A landscape with many valleys, sampled at points; each row gives a point and its height.
A ball rolls from a point to the lowest of its 6 nearest points, and stops where none of them is lower. Distance is the straight distance between rows; heights are no part of it.
q697 h=38.9: [183 176 138 147 177 105 178 133 138 125 128 175 144 106 118 135 134 148
  97 110 134 148 110 151 168 122 133 107 119 159 113 151]
q787 h=65.5: [103 108 110  89 157 112 104 108 139 129 110 112 105 166 186 152  95 111
 122 175  65 127 106 126  82 166 128 130  98 125 157 112]
q294 h=39.6: [ 85  74  81  44 120 106  87 109 158 136 116  36  64 189 174 141  90 163
 137 152  92  55 101 139 112 131 122 167 149  70 141 100]
q103 h=52.5: [100  99  76  90  69  96  84 117 130 138 152  71 108 132 106 156 130 114
 180 147 117 103 139 104 149 159 102 123  96 110 159  47]
q966 h=45.1: [ 72 104 107  67 129 114 105 115 132 122 133 111 112 151 179 154  88 132
 135 184  80 111 106 130  75 150 142 139 108 112 167 103]
q328 h=25.5: [125 122 147 152 145 123 125 138 117 120 132 182 165 102  96 154 132 140
 111 110 117 130 133 128 115 131 111 163 138 140 139 112]
q164 h=50.9: [110  80  95  97  42  46  98 107 151 128 128  32  93 136 119 150 129  96
 159 191 122  89 143 114 131 145 142 139 115 141 196  30]
q207 h=51.2: [103  67 108  96  59  75  89  83 135 116 128  37  83 143 133 139 138 101
 163 186 122  73 135 115 144 138 135 142 119 124 194  41]
q171 h=23.4: [155 163 104 158 143 135 155 101  82 121 121 166 154 149 113 160 124 135
  95 146 109 151 114 131 116 125 146 140 117 137 123 164]
q449 h=42.1: [141 128 121 149 166 116 120 101 110 139 108  83 122 167 160 125  91 148
 127  97  85 136 134 100 119  97 132 132 127  95 120 158]
q444 h=43.7: [134 119 117 167 150 112 129 123 102 117 108 146 158 137 119 137 133 156
 116 134 103 142 127 135  96  90 133 154 121 109 143 151]
q94 h=9.6: [126  90  89  85  49  40  88 138 175 152 127  48 103 117  99 145 108  87
 151 163 142 103 151 110 105 177 117 130  93 119 165  26]
q737 h=30.4: [128 125 143  80 154 119  98  92 159 125 112 108 109 121 168 126 112 144
 133 139  96 134 124 141  99 124 100 114  96 112 157 114]
q579 h=31.7: [132 121 116 162 151 104 121 114  99 126 102 124 152 138 134 125 130 152
 127 131 104 138 128 118 101  83 135 144 125  93 130 159]
q224 h=38.6: [ 71  77  95  58 121 114  96 114 135 124 115  56  67 175 171 132  92 171
 129 172  89  64 117 142  90 122 156 168 142  75 146 109]
q17 h=44.6: [ 95  97  82  88  78 115  89 129 155 128 132  73  87 107  90 128 136 165
 156 138 136 127 145  98 154 143 111 120  97 121 122  77]
q791 h=48.2: [129 117 124 160 146 108 126 130 111 126 117 168 169 119 105 147 136 150
 118 131 111 136 130 137  91 106 116 157 126 125 147 128]
q32 h=30.5: [143 150 161 151 140 109 156 171 142 117 138 163 130  62 103 113 119 151
  93  87 141 160 144 133 166 131 122 110 150 147 104 156]
q77 h=27.0: [136 143 155 181 113 129 156 181 127 116 138 149 140  53 111 110 139 116
  90 106 172 184 154 126 151 142 115 111 180 142  94 178]
q89 h=35.3: [ 94  91 106 104  57 121 107 151 159 111 105  91  88 100  99 123 145 158
 151 164 166 140 141  92 132 133 151 128 111 155 108 103]
q333 h=35.9: [146 114 136 124 172 108  99  97 152 147 101  98 111 148 176 124 111 135
 130 120  83 133 138 122 107 113 110 120 105 107 142 130]
q846 h=52.4: [155 172 131 195 159 178 205 183 115 138 160 192 170 137  97 127 196 114
 122  87 168 107 120 163 136 104 135 107 154 120  89 206]
q104 h=33.2: [ 61  59 118  84  82 106  83  87 107 108 154  76  92 165 163 130 107 135
 142 177 121  73 126 126 114 129 143 144 131  87 178  62]
q933 h=40.3: [123 110 152 120 114 152 103 147 131 128 105 153 146  84  90 136 142  89
 153 119 139 124 137 105 116 153 126 143 134 167 128 100]
q513 h=59.0: [ 94  95  82  74 145 119 116 118 126 117 104  73  90 171 178 123  87 138
 120 190  63  83 111 122  74 148 166 172 120 121 165 126]
q956 h=57.7: [131 106 113 125 173 119 104 105 146 144 112  86 112 184 184 149 106 120
 128 130  60 126 115 104 105 150 109 137 104 120 140 127]
q381 h=15.1: [111  98 140 108  84 141 120 147 138 125  83 124 136  88  94 121 149 107
 156 138 149 123 114  97 116 139 143 145 132 163 130 108]
q248 h=55.1: [139 115 129 152 153 104 120 113 114 135  98 114 136 131 135 124 129 153
 127 120  96 135 138 122  92  77 123 145 119  85 132 149]
q399 h=30.9: [172 175 137 161 157 185 144  86 107 142 141 182 147 193 149 115 135 122
 106 110 119 155  98 148 146 128 140 129 111 171  99 163]
q613 h=26.3: [127  97 161 124 131 125 105 115 131 111  99 125 153  98 129 102 143 136
 138 128 121 118 128 128  95  95 112 150 118 118 154 128]
q290 h=26.4: [128 125 150 193 106 139 150 187 119 127 116 148 134  51 116 119 160 115
 114 132 189 185 177 128 140 148 123 118 171 142  81 169]
q58 h=46.2: [112 105 149  93  90 140 108 133 134 108  98 114 130  84  99  99 145 126
 154 147 148 132 117 101 117 120 132 148 122 160 144 117]
q241 h=5.8: [ 65  77 105  87  77  95  84  86 108 123 163  87 110 142 140 147 118 118
 167 170 119  94 123 113 138 144 122 134 118 107 174  51]
q371 h=35.7: [ 98  80  91 112  52 102  94 160 165 112 118  93  86 104  90 129 146 159
 143 156 157 137 148  98 136 122 150 125  94 127 103  88]
q577 h=43.0: [180 174 145 171 152 145 189 174 126 116 135 178 169 125 113 110 182 107
 124  86 169 115 117 161 149  90 134  98 134 122  98 194]
q979 h=48.1: [ 95 105 100  79  79 124  99 127 152 113 122  68  84  91  98 114 134 171
 155 153 141 136 127  96 152 127 116 125 107 142 123 110]
q694 h=41.1: [108 103  67  95  69 104  72 134 148 139 151  73  89 118  93 146 130 138
 164 136 126 107 159 102 150 156 101 116  93 108 139  61]
q994 h=51.8: [ 95  65 106  99  64  90  77  86 112 117 140  51  99 146 136 139 139 105
 163 178 120  78 139 115 136 144 136 133 123 115 191  44]
q499 h=12.2: [131 112 154 132 123 144 111 146 129 125 113 158 156  84  90 136 142 102
 145 109 129 118 138 107 115 150 117 150 138 154 131 102]
q777 h=45.2: [ 97 114 118  57 100 123 100  88 150 118 141  97 106  99 122 138 108 164
 147 150 125 142 122 116 140 154  87 115 103 120 150 105]
q763 h=44.3: [169 181 145 168 183 156 181 125 104 148 134 179 152 167 139  87 138 106
 146  95 162 136 114 159 177  82 121 110 116 145  81 182]
q388 h=43.2: [130 118 151 145 143 129 111 154 128 136 134 180 140  79  91 140 127 128
 130  82 121 131 157 117 147 165 108 135 149 158 114 110]
q19 h=53.0: [185 181 152 155 165 110 193 159 135 124 124 171 153 111 126 102 149 130
 111 100 152 135 111 165 178 103 134  93 121 144 106 175]
q844 h=35.6: [132 121 148 150 148 124 120 148 125 128 145 183 156  90  94 144 127 137
 118  94 119 130 147 117 138 145 102 150 148 157 121 110]
q326 h=39.5: [185 176 171 186 119 179 168 184 145 122 155 187 178 103  97 131 179  91
  80 100 169 139 124 151 128 129 140  86 178 131 114 168]
q128 h=28.6: [156 161 124 150 165 113 156 128 122 124 133 190 153 118 100 166 124 159
 100 124 114 148 125 145 137 126 129 138 120 157 126 133]
q421 h=61.3: [138 118 120 144 170 107 110 101 123 152 102  89 119 160 155 133 105 144
 128 108  91 136 135 113 107  93 118 121 123  93 124 154]
q124 h=40.4: [ 60  88 106  77  89 111  79  85 110 123 162 103 113 136 137 150 100 124
 157 162 118 112 117 118 125 154 117 132 115 100 176  70]
q772 h=35.5: [179 174 124 156 171 123 162 112 117 135 126 182 143 133 118 160 125 144
 102 130 126 155 108 144 151 128 140 121 115 167 119 146]
q501 h=22.7: [140 144 110 148 139 131 143  98  85 124 112 101 135 163 145 110  91 155
 107 107  96 145 120 103 114 102 162 134 131 103 116 177]
q986 h=35.2: [ 46  80 113  74  98 105  85  95 107 114 152 100 102 153 155 142  97 141
 147 172 113  92 120 131 100 136 136 143 126  97 177  69]
q807 h=81.7: [102  99 140  83  87 134 111 125 147 108  97  96 117  82 105 102 143 140
 153 152 153 137 120  95 130 118 127 134 119 154 134 120]
q611 h=30.0: [137 147 119 137 151 123 137  92 100 141 119  84 124 177 153 114  81 153
 104  82  93 146 125  94 122  99 156 132 132  98 116 171]
q160 h=58.5: [118 109 145 121 104 147 110 157 136 142 100 144 131  93  91 150 143  85
 161 131 150 131 133 103 119 162 141 135 133 170 118  98]
q122 h=54.6: [129 130 144 147 148 122 124 156 137 131 146 174 135  78  97 133 122 143
 109  84 121 143 159 119 157 149 105 132 145 155 104 122]
q721 h=64.3: [133 112 118 138 174 121 111  97 129 154 116  86 115 205 176 143  87 124
 115  89  66 134 110  95 123 139 119 132 119 123 132 137]
q494 h=27.6: [116 113 153  83 107 137 108 101 147 111  98  99 118  85 119  89 133 147
 147 149 132 130 119 117 119 109 108 137 116 133 147 121]
q36 h=57.9: [138 129 119 135 172 123 124  93 120 153 118  78 110 191 167 131  82 148
 120  76  77 134 117  94 125 117 127 128 130 102 125 150]
q322 h=54.3: [169 183 142 177 170 140 200 159 111 130 130 175 164 142 121  94 178 105
 134  97 167 121 117 149 167  90 131 105 127 121  87 198]
q566 h=47.8: [187 177 143 153 171 109 180 143 132 126 125 167 139 125 130 112 144 124
 114 114 147 135 112 153 174 109 140  98 118 153 106 165]
q119 h=8.4: [158 168 123 145 133 186 143  92  89 120 134 159 166 192 155 112 125 124
  92 116 105 157  92 136 120 134 166 149 110 148 111 181]
q412 h=32.6: [ 75  62 103  60 110 108  75 106 147 123 122  54  61 180 176 135  96 162
 119 157 114  58 114 147 102 122 136 166 140  61 158  84]
q266 h=54.2: [177 190 189 212 145 190 179 174 117 156 164 179 156  78  94 138 164  87
  93 126 197 166 169 147 151 133 136  59 194 163  99 123]
q477 h=29.9: [131 120 148 182 124 138 127 185 120 128 121 148 124  45 119 107 156 115
 129 117 173 176 191 130 157 149 126 112 157 135  74 157]
q271 h=53.9: [ 82 115 114  60 126 114 102  91 142 115 134 118 103 125 166 153  95 139
 139 176  92 133 110 134  93 158 117 124 100 110 176  98]
q39 h=38.5: [ 60  88 104  70 119 105  99 114 120 121 123 103  95 157 168 142  86 151
 130 190  89  95 127 127  72 139 155 148 127  97 169  97]
q98 h=69.3: [ 96  94  79  75 150 124 122 115 122 110 102  61  90 175 175 103  95 140
 129 179  59  70 111 113  82 146 161 175 134 126 161 122]
q804 h=49.2: [169 173 159 201 146 181 192 184 140 127 175 210 172 133  88 130 194 113
 103  90 158 120 125 165 128 118 145  90 163 124  99 177]
q117 h=38.4: [185 187 131 154 174 146 165 104 113 136 127 180 140 162 137 131 124 129
 113 128 126 146 109 143 162 126 141 110 108 169 103 154]
q524 h=39.8: [142 150 164 187  99 143 173 181 133 114 126 150 150  58 113 121 154 102
  84 121 186 188 145 131 142 144 120 111 182 137  99 178]
q630 h=64.2: [123 105 106 110 168 122 111 116 135 139 109  94 108 179 186 143  96 109
 131 145  57 121 108 116  93 168 119 140 105 133 148 124]
q46 h=34.4: [177 171 162 165 129 135 188 185 140 106 132 173 169  97 109 111 169 107
  90 104 171 135 114 149 147 109 136  96 160 119 111 186]
q568 h=61.5: [ 89  77  90  98  57  79  86  98 115 131 150  61 110 141 126 149 130  98
 178 171 118  98 133 108 142 156 121 136 117 117 182  38]
q244 h=44.4: [ 90  90  66  37 133 120 102 106 149 140 110  31  70 186 165 140  80 172
 139 153  72  58  98 131 108 127 128 175 158  81 143 119]
q965 h=13.1: [147 141 108 158 147 125 146 102  74 122 108 138 155 146 123 141 119 151
 103 137 106 142 117 121 103  99 154 145 120 110 121 173]
q952 h=25.6: [141 143 123 160 158 115 142 123 106 126 131 188 157 128  99 163 131 157
  99 130 119 146 120 146 114 128 125 145 125 138 132 139]
q351 h=59.1: [132 193 148 169 179 166 186 126 100 156 151 183 157 168 153  81 118 110
 143  72 164 146 120 157 161  68 114 128 142 138  81 192]
q976 h=38.0: [121  92  74  99  66 106  74 157 168 125 132  76  81 109  87 132 142 159
 145 139 151 116 166 102 141 132 128 119  88 114 111  75]
q741 h=56.2: [ 81  92  84  54 132 118 111 120 128 117 109  56  75 176 174 117  87 166
 126 178  67  70 118 125  82 126 166 167 145 101 152 122]
q595 h=32.8: [180 166 158 170 141 145 191 187 130 119 128 186 176 115 108 110 179  98
 105  90 172 122 110 158 137 102 144  93 146 123 104 187]
q478 h=24.3: [124 108 162 117 112 144 108 134 128 111 100 139 151  89  99 104 147 109
 142 137 137 115 120 112 109 121 110 156 128 146 146 114]
q924 h=42.2: [183 187 142 161 182 170 158 101 107 147 139 181 145 184 147 107 129 114
 129 106 137 157 104 152 171 109 133 114 112 170  89 161]
q170 h=72.0: [157 166 174 209 112 173 174 175 127 132 134 161 157  69  90 160 169  92
  89 141 206 182 158 140 137 153 129  92 196 160  97 155]
q185 h=89.5: [154 156 170 177 102 141 175 178 134 109 128 158 162  69 108 116 152 104
  76 113 178 170 129 139 144 133 129  98 184 136  97 179]
q647 h=85.7: [140 193 161 171 176 183 149 107 116 168 150 188 152 200 160  94 113 124
 123  64 134 157 112 163 150  90 123 143 143 165 100 167]
q287 h=63.8: [145 121 125 137 167 114 112 101 132 147 102  87 110 172 164 134 100 146
 127 106  76 135 127 111 113 110 121 124 115  98 124 143]
q530 h=46.1: [156 183 140 176 186 158 198 130  99 145 137 180 157 157 136  82 140 108
 144  86 166 135 118 158 168  77 116 117 125 134  79 196]
q467 h=20.3: [119  99 157 143 123 138 113 139 126 121 120 164 162 101  93 139 142 113
 128 116 126 118 140 117 111 143 111 160 137 147 142 112]
q186 h=45.0: [ 85 108 103  64  91 120  93  90 147 122 150  88  96  98 111 142 113 157
 152 143 123 140 128 108 149 149  93 120  99 121 142  99]
q407 h=46.7: [ 76 102  85  76  84 106  85  97 122 126 165  89 102 119 115 145 114 143
 162 149 118 124 130 103 146 154  96 131 108 115 149  75]
q821 h=47.2: [160 169 109 151 132 168 146  96  87 117 124 156 153 180 142 118 118 124
  90 125 112 153 102 124 117 124 159 150 113 144 117 185]
q556 h=53.5: [168 173 185 189 119 182 169 178 135 125 147 178 170  96  91 138 174  88
  75 115 181 155 131 148 134 141 139  87 186 151 103 154]
q67 h=52.7: [176 182 184 207 131 189 169 171 130 137 161 176 164  84  95 143 162  92
  84 125 183 154 150 144 136 141 138  77 197 155 103 134]
q773 h=18.4: [138  98  80  84  62  79  62 149 184 140 138  60  97 111  83 140 124 125
 145 134 150 102 171 107 123 166 115 120  89  97 136  44]
q275 h=82.6: [173 169 174 181 112 166 179 181 134 116 143 169 175  97  98 128 165  85
  77 112 177 151 128 144 126 141 139  90 191 133 111 168]
q712 h=27.9: [178 174 168 173 128 154 186 187 141 105 141 177 176 113 106 121 183 100
  92  95 170 129 118 156 143 115 143  87 162 118 108 185]
q370 h=39.9: [102 104 134 107  73 134 123 149 144 117  88 120 118  88  94 127 140 111
 159 154 165 134 118  94 113 140 157 137 118 164 122 103]
q258 h=36.1: [ 51  69 116  80  81  92  78  86 106 112 161  91 108 148 150 147  98 137
 150 172 119  88 125 122 116 140 125 138 120  99 176  61]
q379 h=18.0: [120  98  66  88  62  88  80 134 154 145 149  60 101 123  91 152 131 117
 160 143 129 110 145 107 144 165 103 121  90 104 150  40]
q265 h=33.9: [165 172 135 150 171 109 161 125 132 128 132 187 146 113 107 153 123 156
  97 113 123 152 119 155 151 128 130 126 122 156 121 138]
q809 h=23.8: [151 156  94 161 127 135 149  97  72 116 112 144 155 152 132 127 114 143
  97 133 106 151 112 116 108 108 165 140 122 120 116 175]
q149 h=28.3: [128 104 159 101 114 133 106 118 139 109  92 116 141  95 125  93 142 138
 135 137 131 120 121 128 108 103 108 141 119 133 157 125]
q535 h=22.0: [108  80  86 101  58  71  87 113 138 137 139  52 111 133 111 149 133  92
 173 167 119  91 143 109 135 156 130 126 105 117 187  32]
q142 h=52.6: [ 90  96  79  71  80 113  75 117 141 129 156  80  94 116  94 147 125 152
 170 143 126 126 134 102 156 151  98 122  96 118 136  68]
q216 h=42.5: [ 60 105 113  59 103 113  95  94 120 120 155 109 112 130 138 150  93 141
 161 162 112 129 121 124 116 152 103 131 107 107 164  86]
q615 h=19.7: [162 191 149 170 183 173 168 105 107 156 140 180 141 186 157  92 124 113
 135  88 153 146 111 153 167  90 123 125 121 163  81 167]
q927 h=21.2: [148 147 106 160 151 116 144 115  94 121 124 165 158 135 104 161 130 149
 100 138 110 144 120 134 103 116 134 148 117 128 133 142]
q382 h=39.4: [188 186 147 151 177 123 179 128 127 134 126 176 139 135 128 115 144 133
 117 110 137 141 106 152 179 106 137  98 111 157 105 163]
q907 h=56.6: [124 209 137 176 176 182 214 134  96 144 158 186 174 150 144  82 109 110
 130  75 170 146 125 163 140  75 118 154 142 124  94 217]
q374 h=72.3: [134 130 142 160 129 132 112 179 129 145 119 158 114  51 114 110 139 117
 150  99 163 159 195 125 152 152 128 108 151 135  77 135]
q427 h=51.3: [119 117 152  64 124 128  97  95 158 112 115  98 106  94 139 107 118 152
 141 144 121 141 128 136 118 121  89 119 101 118 154 118]
q37 h=63.5: [141 154 167 197 104 156 168 177 130 124 127 157 154  66 109 140 166  94
  89 134 196 186 150 133 138 146 129 107 195 140 100 168]
q557 h=68.5: [139 133 151 124 113 144 102 158 150 154 100 148 112  76  96 165 136  92
 174 114 162 145 167 114 129 169 149  97 127 145  95  93]
q984 h=53.8: [129 200 131 179 185 186 220 141  90 138 150 184 172 146 122  96 141 111
 131  82 176 135 119 156 139  85 115 144 146 127  83 225]
q771 h=62.7: [102 118 132  68  99 132 103 106 146 114 118  88  98  85 119 109 120 163
 147 147 135 140 123 109 138 128 101 125 105 135 143 111]
q747 h=28.4: [134 129 150 165 123 125 137 180 128 126 133 150 122  55 118 102 134 134
 107  91 155 171 176 118 159 143 119 117 162 141  79 154]
q796 h=42.3: [112 121 136  57 132 123  95  84 162 122 124 109 105 102 155 135 104 151
 140 150 102 147 123 139 109 138  95 114  99 111 156 110]
q803 h=64.6: [138 128 145 138 133 152 101 164 147 154 120 158 118  60 103 141 136  98
 158  95 145 132 188 117 140 170 131 112 146 154  88 103]
q75 h=41.3: [128 127 148 150 142 122 125 169 139 137 142 170 125  68  95 116 121 135
 108  83 131 149 168 120 162 149 109 124 154 150  92 119]
q508 h=45.8: [133 106 145 153 134 111 110 129 117 121 102 147 163 113 117 118 139 139
 130 131 112 120 124 135  89  89 113 159 119 112 141 135]
q655 h=27.7: [ 65  58 116  69 101 111  79 100 127 119 132  72  75 170 174 129 113 158
 125 165 119  65 122 140  94 126 145 159 143  74 163  78]
q487 h=54.1: [126 132 146 152 138 138 115 167 133 141 136 165 117  63 109 127 129 130
 128  81 129 147 180 116 160 161 111 115 152 153  90 116]
q320 h=59.7: [141 139 147 150 159 115 144 149 135 127 145 184 143  97  95 149 126 164
  99  88 116 151 142 139 144 143 108 126 142 152 120 123]
q977 h=66.9: [124  95 107 117 170 122 117 106 138 134 111  93 111 201 180 142  98 109
 122 135  50 119 102 104 102 164 121 149 114 132 152 129]
q571 h=46.3: [173 176 176 202 136 189 171 185 141 127 172 200 171 115  94 134 182 102
  86  97 168 129 135 157 132 127 150  76 184 137 110 160]
q315 h=53.2: [137 182 132 179 173 174 215 158  96 139 153 186 169 145 107 109 168 114
 136  79 183 125 128 151 140  88 119 118 141 121  78 222]
q13 h=17.1: [147 136 109 161 141 120 133 101  81 123 109 122 143 150 136 127 110 154
 114 130 105 146 126 117 103  87 152 137 127  96 121 174]
q650 h=34.3: [ 62  77  98  61 120 112  97 115 130 113 131  75  79 160 169 138  94 166
 130 181  99  74 120 138  81 125 165 153 138  88 157  97]
q825 h=56.0: [144 179 126 180 167 187 213 169 100 133 161 199 167 140  96 126 183 115
 129  87 174 120 128 161 133 108 136 118 145 119  79 215]
q679 h=37.5: [181 173 163 154 135 120 188 179 141 108 125 173 161  97 118 107 164 114
  99  99 162 133 106 160 159 110 135  89 143 127 114 180]
q354 h=38.2: [100  95 121 107  61 126 112 154 149 112  96 116 109  97  88 131 147 125
 155 158 166 142 116  93 121 137 154 127 110 162 110 104]
q11 h=23.1: [126 103 147 137 130 131 112 138 128 113 110 158 165 100 106 121 147 130
 131 122 126 118 131 132 103 114 116 158 120 131 152 116]
q445 h=50.4: [ 94 122 126  60 127 123  96  84 148 122 142 110 105 120 153 147  98 147
 140 156 108 139 118 139 113 154  97 121  97 114 164 106]
q255 h=39.1: [145 104 140 141 147 107 105 110 130 123  99 115 138 123 146 114 137 146
 126 129 101 125 140 135  95  81 114 141 110  94 145 137]
q7 h=9.4: [125  94  74  88  55  67  75 135 160 149 131  55 112 120  98 155 120  97
 162 159 131  91 153 107 121 159 116 121  87 112 165  25]
q298 h=59.3: [101 121 114  72 141 111 105 109 148 127 127 118 108 145 179 159  97 126
 135 166  74 127 113 142  89 167 129 130  89 119 167 107]
q903 h=8.8: [124  90  85  96  50  52  87 127 162 146 131  51 109 127 104 156 114  89
 165 176 128  95 151 108 111 164 122 126  99 128 185  24]
q874 h=49.1: [181 194 186 211 141 199 167 187 138 142 185 200 157 106  91 123 169  89
  88 108 167 151 161 148 141 133 139  62 191 150 101 132]
q302 h=37.6: [ 62 101 115  69 113 104  97 103 129 116 141 109 103 153 169 158  77 139
 139 186  98 117 115 132  83 151 137 131 115 106 170  94]
q886 h=28.0: [139 106 155 102 131 122 105 103 148 118 103 110 133  96 141  95 135 144
 137 137 116 126 133 141 100  96 104 135 108 117 150 127]
q896 h=26.2: [158 172 134 151 149 193 140  90 107 136 140 173 161 201 157 118 131 109
 104 100 119 159  93 146 132 124 151 143 117 164 104 166]
q232 h=40.8: [105 105 132 110  72 129 115 167 153 128  87 133 122  92  87 152 143 100
 163 149 166 143 127  96 104 153 158 123 125 164 108  98]
q860 h=26.5: [123 106 154 129 136 139 106 153 129 129 125 169 154  85  90 138 139 110
 141  95 126 126 147 112 134 157 108 147 140 156 123 101]
q23 h=49.3: [126 120 144 136 132 146 106 157 137 147 130 163 131  77  96 146 135  97
 158 100 136 132 156 107 139 171 113 131 141 166 105 100]
q411 h=55.4: [160 184 147 171 167 191 144  91 117 156 146 188 150 202 157 108 125 121
 114  86 129 159  97 148 149 113 131 135 124 175 101 158]
q286 h=58.4: [117 227 140 169 186 180 196 141  98 160 144 194 164 162 157  78  98 112
 131  63 165 159 130 165 143  68 119 149 154 139  98 204]
q657 h=41.8: [182 186 147 167 187 147 174 112 112 144 125 174 137 168 140 107 136 121
 132 100 144 147 108 150 179 100 133 109 113 166  91 160]
q957 h=63.6: [ 83  99  90  70 133 112 112 119 124 114 118  92  95 169 184 137  87 134
 118 188  68  97 109 120  70 153 158 148 117 122 163 121]
q356 h=44.1: [ 81  49 120  68  91 106  64  88 138 120 127  49  66 178 174 133 115 150
 123 158 119  57 114 150 113 126 135 160 138  65 165  75]
q819 h=85.9: [ 87  86  85  89  67  92  84 102 123 133 161  73 110 131 112 154 134 108
 173 154 120 101 136 104 148 158 102 120 101 102 163  50]
q715 h=61.8: [141 109 128 127 175 116 113 101 133 155 110  84 109 180 176 145  94 132
 130 103  65 133 123  97 117 132 106 123 113 109 127 134]
q953 h=44.5: [ 78 111 106  60 104 118  90  91 137 119 158 107 106 113 132 143 102 142
 152 147 117 139 122 120 134 159  98 119 104 115 154  88]
q726 h=87.2: [141 192 154 171 183 174 172 118 111 164 150 184 155 189 154  88 110 123
 133  69 150 151 122 160 159  82 131 129 136 155  88 173]
q118 h=7.6: [175 175 151 149 160 102 174 150 142 122 130 173 147  98 125 118 142 149
  99 104 141 144 114 155 175 115 139  99 127 149 113 162]
q603 h=48.4: [ 87  79  77  50 131 117 106 117 143 132 111  40  67 177 171 134  82 174
 125 174  74  57 115 131  97 124 147 172 146  91 151 117]
q481 h=35.0: [182 180 125 161 161 158 154  95 102 128 127 172 142 173 124 139 126 129
 106 122 131 150 104 144 147 133 140 131 109 171 106 157]
q342 h=39.7: [ 83  56 128  88  74  98  73  73 124 101 136  57  79 161 158 130 129 125
 147 177 131  67 130 123 116 133 136 145 129  95 180  50]
q735 h=66.5: [191 178 148 156 160 118 194 163 129 120 124 174 154 121 124  97 158 115
 118  98 156 130 108 160 172  93 139  94 120 132 102 186]
q981 h=23.2: [ 98  97  94  97  70 116 101 143 157 119 124  75  83 100  90 120 143 167
 153 149 154 133 138  90 145 131 136 122  98 141 107 100]
q15 h=72.4: [111  92  96 101 156 125 121 120 133 124 108  84 115 183 192 125  94 109
 119 162  52 109 105 104  85 167 136 156 110 141 151 131]
q918 h=48.8: [155 180 136 179 170 162 205 153  96 137 142 189 161 152 121  97 159 104
 149  92 179 124 117 155 158  81 123 115 128 122  78 212]
q723 h=38.8: [ 69  53 125  84  91 111  66  86 126 110 142  63  79 168 170 134 113 142
 132 166 123  60 127 133 111 124 143 151 133  79 174  69]
q428 h=44.0: [182 179 148 163 177 139 182 137 115 136 131 170 146 148 133  98 150 111
 138 102 157 128 115 155 185  92 128 105 111 144  89 179]
q503 h=44.2: [100  60 122  93  63  88  86  72 130 107 133  38  74 156 148 134 137 117
 150 170 127  69 136 122 136 138 138 140 129 112 194  53]
q783 h=30.3: [167 172 163 150 132 107 180 173 142 109 126 163 151  76 121 104 142 126
  87  94 161 149 118 146 166 119 133  94 153 142 114 175]
q240 h=45.7: [138 112 128 122 180 116 101 106 156 146 102  90 105 168 181 144 101 126
 133 122  64 136 125 113 110 137 110 120 108 109 138 133]
q415 h=52.1: [142 158 109 141 132 154 146  91  76 111 126 124 152 168 151 101  97 131
  94 112 101 150 112 113 114 112 173 146 127 112 115 196]
q454 h=28.1: [144 156 162 161 125 114 168 179 137 108 134 158 137  63 116 104 135 124
  82  95 156 166 135 132 155 134 121 101 169 138 106 166]
q696 h=29.2: [128 114 137 146 143 122 121 133 119 122 123 174 174 111  93 145 141 139
 118 118 116 129 129 134 104 117 112 160 131 137 143 115]
q353 h=56.8: [147 119 130 144 164 107 110 100 127 142  96 101 119 151 157 125 122 146
 134 112  94 127 132 121 102  88 117 130 112  90 128 147]

Call two points neighbours if one is among the 6 nearest of the other. Go from one point of each pair to the other, from neighbour to neighbour, staying as low as possible. Name the highest point that can't be avoided.
q494 and q119: q886
q499 and q119: q952
q119 and q655: q953
q119 and q290: q265
q615 and q981: q657
q712 and q290: q46
q655 and q241: q104
q981 and q381: q354
q119 and q965: q809
q981 and q903: q976
q290 and q118: q783

For each start below, name every point that the ball comes to, in order.
q445: q737, q886, q613, q11, q467, q499
q777: q796, q737, q886, q613, q11, q467, q499
q977: q240, q333, q737, q886, q613, q11, q467, q499
q721: q240, q333, q737, q886, q613, q11, q467, q499
q787: q966, q302, q986, q241
